A landscape with many valleys, sampled at points; each row gives a point and its height.
A ball rolls from a point to the lowest of its 2 nearest points, and stops where none of them is lower. Distance is the straight distance between rows; heights are no part of it.
(542) h=312: [-15  -2  -1 -17  15  22  -6  13  20  -1  -9 -30  -4  -3  -5  -5 -11 -20
   2  12]
(253) h=277: [-30 -12  -2  -4 -22   0  17  18   4 -10   1 -14  31 -11  22  18 -10  -1
  15   4]
(10) h=675: [-14 -55  32 -20  47  -2  -5 -23  13   3   6  13  -7  -4 -13  20   5 -12
   8 -12]
(167) h=330: [-18 -15  24  -2  51   8  18 -14  24  -9 -10  58  -3   7   5   5   6  -7
 -39 -26]
(237) h=200: [  2 -18  40   9  59  -8  14   2  21   5  17   2   7  18   0  13   1 -25
 -29   2]
(20) h=394: [ 24   8 -14  12 -35 -10 -29   9   7  10  41 -14  13 -19 -10  -1  13  -8
  24   9]
(787) h=657: [ 23  37  -9 -42  -2   4   5  24 -41   3  15 -40  -5  54 -26 -26 -22  -7
  35   1]
(654) h=136: [  4  -9  24   3  38 -14  -7  -1   2  -9  14 -16  19  25  17   7 -12 -20
 -23 -10]
(779) h=151: [-27  22 -34  31 -48  15   0   1 -14  -4 -13  13  -6  -3  20  19  28  47
   0  31]
(597) h=510: [-31  16  26  20  29  -1   4   1   6   8 -43  40  10  21  17   7  41 -11
 -39 -12]
(845) h=457: [ 39  40 -14   3 -11   1 -13  14 -27 -14  34 -21  32 -14 -51  -3 -25 -13
  60  21]
(446) h=664: [-16  10  29  13  11   0  -3 -25   5  -6 -21 -14 -28  16  18  14  -6   1
 -38   2]
(458) h=157: [ -9  -6 -19  30 -24  -7   2  28  11  -9 -22  25  18 -31   8 -16   1  -7
  -6   9]
(854) h=313: [ 31 -15  -2 -11  17 -13 -12  22 -31  -1  12 -46   5  27 -25 -20 -18 -16
  22   8]
(822) h=612: [ 22  28  12 -44  13   2  10  24 -13  15   5 -28  -8  39  -4 -29 -37  -4
  18 -11]
(369) h=408: [-27 -31  23  34  13   8   9 -13 -23  23 -45  37  -6 -10 -17  32  65   2
 -26 -17]
(260) h=470: [  4   7  25   7 -28   0   0   3   8  16  15  -1 -16  -7  18  12  -1   1
  -7 -28]
(279) h=427: [ -7 -10   7  47 -13  12   2   8 -20   4 -32  28 -16 -21  -1  18  42  14
 -40 -28]
(320) h=594: [-19 -34  26   4 -13  10  -1  -4  25 -21 -43  37 -15  10  -4  13   0   1
 -38   5]
(855) h=358: [-41 -22  25  -4  47   3  20 -16   7   9 -26  79 -11   0  -6  11  39   6
 -26 -21]
(47) h=115: [  6  -8 -23  31  -6   1  13  -1   9   1 -16  13  -5  -9  15 -17   2  -1
 -22  -3]
(689) h=125: [  0  -5  -3  24  26  21 -18  14  13 -18  11  -6  20  15  15  14  -6 -14
 -22 -10]
(112) h=352: [ 10 -20 -29   9   4  15  17  21 -13  -1  13 -20  24   8   2 -15 -39  -3
  34   5]
(694) h=230: [ 43  12 -21   4   3 -17   5   5 -14  -4  23 -35  10  28 -17 -23 -23  -8
   5  10]
(216) h=446: [-14 -10  21  25 -21   0  10  -8  -3   7  -1  10 -23 -20   8  14  23 -11
 -34 -31]
(417) h=696: [-44  -9  49  -6  29   9 -13 -29   4   2 -27  31 -26  12  -8  49  50   9
 -33  -3]
(899) h=245: [  3  30 -36  26 -22  12 -18  26  15 -22  30   2  10  -3   2 -13  -7   1
  -6  38]
(601) h=544: [ -8 -51  20 -17  -2   2  19  -1  15   8  13   6 -22  13 -11 -14 -23 -21
 -17  -1]
(559) h=613: [  7  49 -32 -39  -8   2  -6   8 -22  -4  20 -36   5  11 -30 -36 -16 -16
  39  14]
(875) h=581: [ -2  32 -23 -37  -4  -8   6  -9   6   6   0 -43  19  -6 -15 -14  -2 -22
  31   7]
(284) h=156: [-27  22 -42 -13 -16   5  -7  -7  -5  -6  12 -17   1  -7  30  -2   8  24
  12  16]
(421) h=681: [-37  -1  41   5  29  11   3 -32  14  -1 -12   6 -22  18   1  30  14 -18
 -35   0]
(225) h=538: [ 19  46 -36   1 -17 -17  -2 -10  -6 -11  38  -8  19 -41 -30 -11  -5   2
  30  46]
(48) h=242: [-37  -8  -1   5 -14  22  -5  -5   6  22 -41  12 -12 -15   6  16  47   0
   1  -5]
(774) h=294: [ -2  -2  18 -23  20   9  31 -16  35  -1  -9  26   0  18   7   5 -15  -2
 -24 -24]
(297) h=256: [ -4 -15  15 -29   9   1  30 -28  23   3  -7  -7 -12  31  17  20 -15  15
 -16   0]
(199) h=140: [ 27  17 -19  -9 -15 -19   0   6 -18  11  26 -25 -12  -1  -3 -34 -21  10
  23  13]
(700) h=309: [ 50  15 -48 -18   4  -3   7  25 -32   0  15 -18  -5   8 -47 -45 -24  11
  47  38]
(272) h=201: [ 22  18 -16  15  11  10 -29  31   8 -15  27 -20  12   0  12  -6 -14   6
  -6   6]
(795) h=644: [ -8   9   9  23 -15  -7 -23 -16  -3 -17 -16 -10  -8  17  25   7 -10   8
 -16  11]
(551) h=220: [-17 -27  -5 -29  35   8  16 -21   5  -1  -6 -18  10  18  18  14 -14   7
   9  -5]
(705) h=360: [ 12 -17  15 -19  13  -3  -1  11   4  14   3 -34   4  17 -11  -8 -15 -20
  12   8]
(359) h=539: [ 25  -3  14  16  -7 -26 -11   9 -19   4  28 -14  15   2  10 -16 -24 -13
  14 -21]
(406) h=185: [ -9  20 -13  18 -48  15   4 -12   9  -1 -13   1 -11 -12  10  17  -7  29
  19  16]
(325) h=500: [ 27 -28 -10 -14  -7 -24  30   9  13  -3  -5  -5  10 -23   0 -13 -21   3
   0 -10]
(46) h=559: [ -2  37 -29  -5 -29  -8  -1 -15   6 -10  15 -33  11 -27 -18  -2  -3 -10
  22  26]
(382) h=580: [ 33 -15  26   6   2 -36 -11  -1  -4   7   6  -5 -12  -8   9 -23 -16  -8
 -13 -20]
(466) h=398: [ 36   4 -30   9   6  13   2  11 -30  -7  17 -25  31   3 -32 -16 -31 -11
  55  -3]
(218) h=465: [ -1  22 -28  27  -5  13 -22  11  -2 -13 -34  36  13 -15  24   1  19  29
 -10  -9]
(137) h=435: [ 52 -16  -8 -28 -16 -22  15  23 -20  -6   7 -23  11 -10 -35 -16 -30  10
  36  -4]
(28) h=269: [-28  -7  14   5  14  28  -2  -3  16  14 -26  -5 -17 -18   2  10  14 -16
  -1  -3]
(903) h=570: [ -9 -41  37   0 -14  10  17   3  31  13 -14  21 -23   1  -5   8  -4 -12
 -13   4]
(455) h=506: [ 19  38 -15  23 -22 -13  -2  17 -17 -11  39  -7  34 -33 -20  -7 -23 -11
  41  30]
(578) h=311: [ -2  -5 -14  16 -21 -12   9  14 -13 -11  15 -19  19  -9  15   1 -31  17
  23  23]
(736) h=499: [ -4  -6  21 -39  -2  -4  -5  -4  18  10   4   6 -25  -9  21   5   4  11
 -15 -26]
(339) h=565: [ 14  31   4 -31  17  -4   3  18  10  14   9 -11  -3   2  18 -28 -16  -4
   2 -20]
(651) h=692: [-15 -48  23 -15  20  -6 -24 -13  17  -7 -15  23   1   8  15  22  19   7
  -9  -3]
(625) h=217: [-18  10   3   7 -25  11  -1 -13   5  18 -38   0 -15 -16  22  22  18  29
  12  -3]
(78) h=485: [-17   8 -11  17  10  19 -19  -6   9  -8 -35  36  24   7  19  12  32  -1
 -20 -25]
(299) h=501: [  1  15  11  32 -20 -15  -2  -8 -21   8  20 -16  10  -6  30  12 -11   4
  14 -24]
(124) h=123: [-23  39 -41   9 -30   2 -14  -3 -12  -5  13  14 -10 -30  22   1  19  45
  14  45]
(531) h=443: [-12  16   0  36 -13   6   7   3 -27  -4 -53  34   4 -17  16  18  29  33
 -22 -29]
(166) h=198: [ -1   8 -29  48 -27   5 -27  27   8 -16  -2  24  22 -10   7  -8   7   2
   0  34]
(773) h=475: [ 39 -28  -7 -19 -30 -24   2   5  11   6   7  -8   8 -24  -4  -1 -12  22
  26  -5]
(490) h=101: [ 34  53 -33 -13   4  15 -17  -3 -31 -21  45  17   5 -24 -52 -27 -32   7
  50  49]
(919) h=215: [ 43  38 -35 -18 -14  -7 -15  17 -22 -17  40  -3   1   0 -54 -40 -19  -1
  32  56]
(111) h=336: [ -5 -14  -9   9  -8  -5 -20 -10  12  23  12   0  12  12  20  -5  23 -20
  10 -12]
(870) h=529: [ -4  11  19 -43  34  -9  14 -14   9  23  -2  -5 -28   1  12 -27 -10  -8
 -12 -26]
(885) h=379: [ 58  22 -22 -26  -8 -25   9  31 -39 -12   7 -13  17   0 -51 -35 -22   3
  47  10]
(867) h=625: [-22  -1   5  42 -29   9 -13  -4 -15 -11 -30  -4 -31  -1  11  18  13  21
 -33  15]
(909) h=248: [-10 -10  26  -6  59  -3  10 -12  18  26  15  -1 -16  -1   1   4  26 -28
 -23 -11]
(647) h=295: [-20   7  13  -8  33   8 -17 -21  15  23   9   8   1  25  24  -1  27 -23
 -11 -22]
(610) h=522: [  0 -35   6   2   4   1  39  -5   6  -7   4  -8  -4 -12 -12  -4 -27 -20
 -19 -17]
(626) h=624: [ 42 -23  39 -29  32 -20  -5  -4   3   4  20 -11 -22   8 -16  -3 -14  -3
 -20 -22]
(560) h=186: [-13   0 -19 -23  -2  -2   7 -13   4   0  13 -35   0   4  30  18   8  21
   0  -3]
(716) h=655: [ -1 -30  49 -42  49  -4   5 -13   5  12  30  -1 -28  11 -26   7  -8 -16
  -1 -15]
(254) h=253: [-29 -25 -11 -16 -14   4  24 -11  14  -6 -28   8  14   5  24   9  -5  11
  12   0]
(699) h=611: [-27  -4  11  21 -28   9  -3   9  -3 -25 -48  18  -6  16   2  26  21  20
 -49   7]
(475) h=51: [  7  10 -30   0 -30 -15  -8  -8   5   3   6   9  -5 -13  10 -35  -9   0
   6   5]
(300) h=384: [-30 -16  21  16  12  33  22  -8  -1   0 -42  65 -16   8 -13  24  28  11
 -44 -28]
(575) h=704: [-24 -28  22  -7   8   6 -22 -33   7  -1 -15  28  -1   4   3  41  44   1
 -12 -29]
(445) h=364: [  3 -21 -21  28 -36 -11 -21  -6   2   9  28 -10  10  -6   9   9  29  -8
   6   0]

For each start below, name the point where the ball stops.
(626) | (279)
(445) | (689)
(822) | (279)
(417) | (490)
(601) | (490)
(705) | (124)
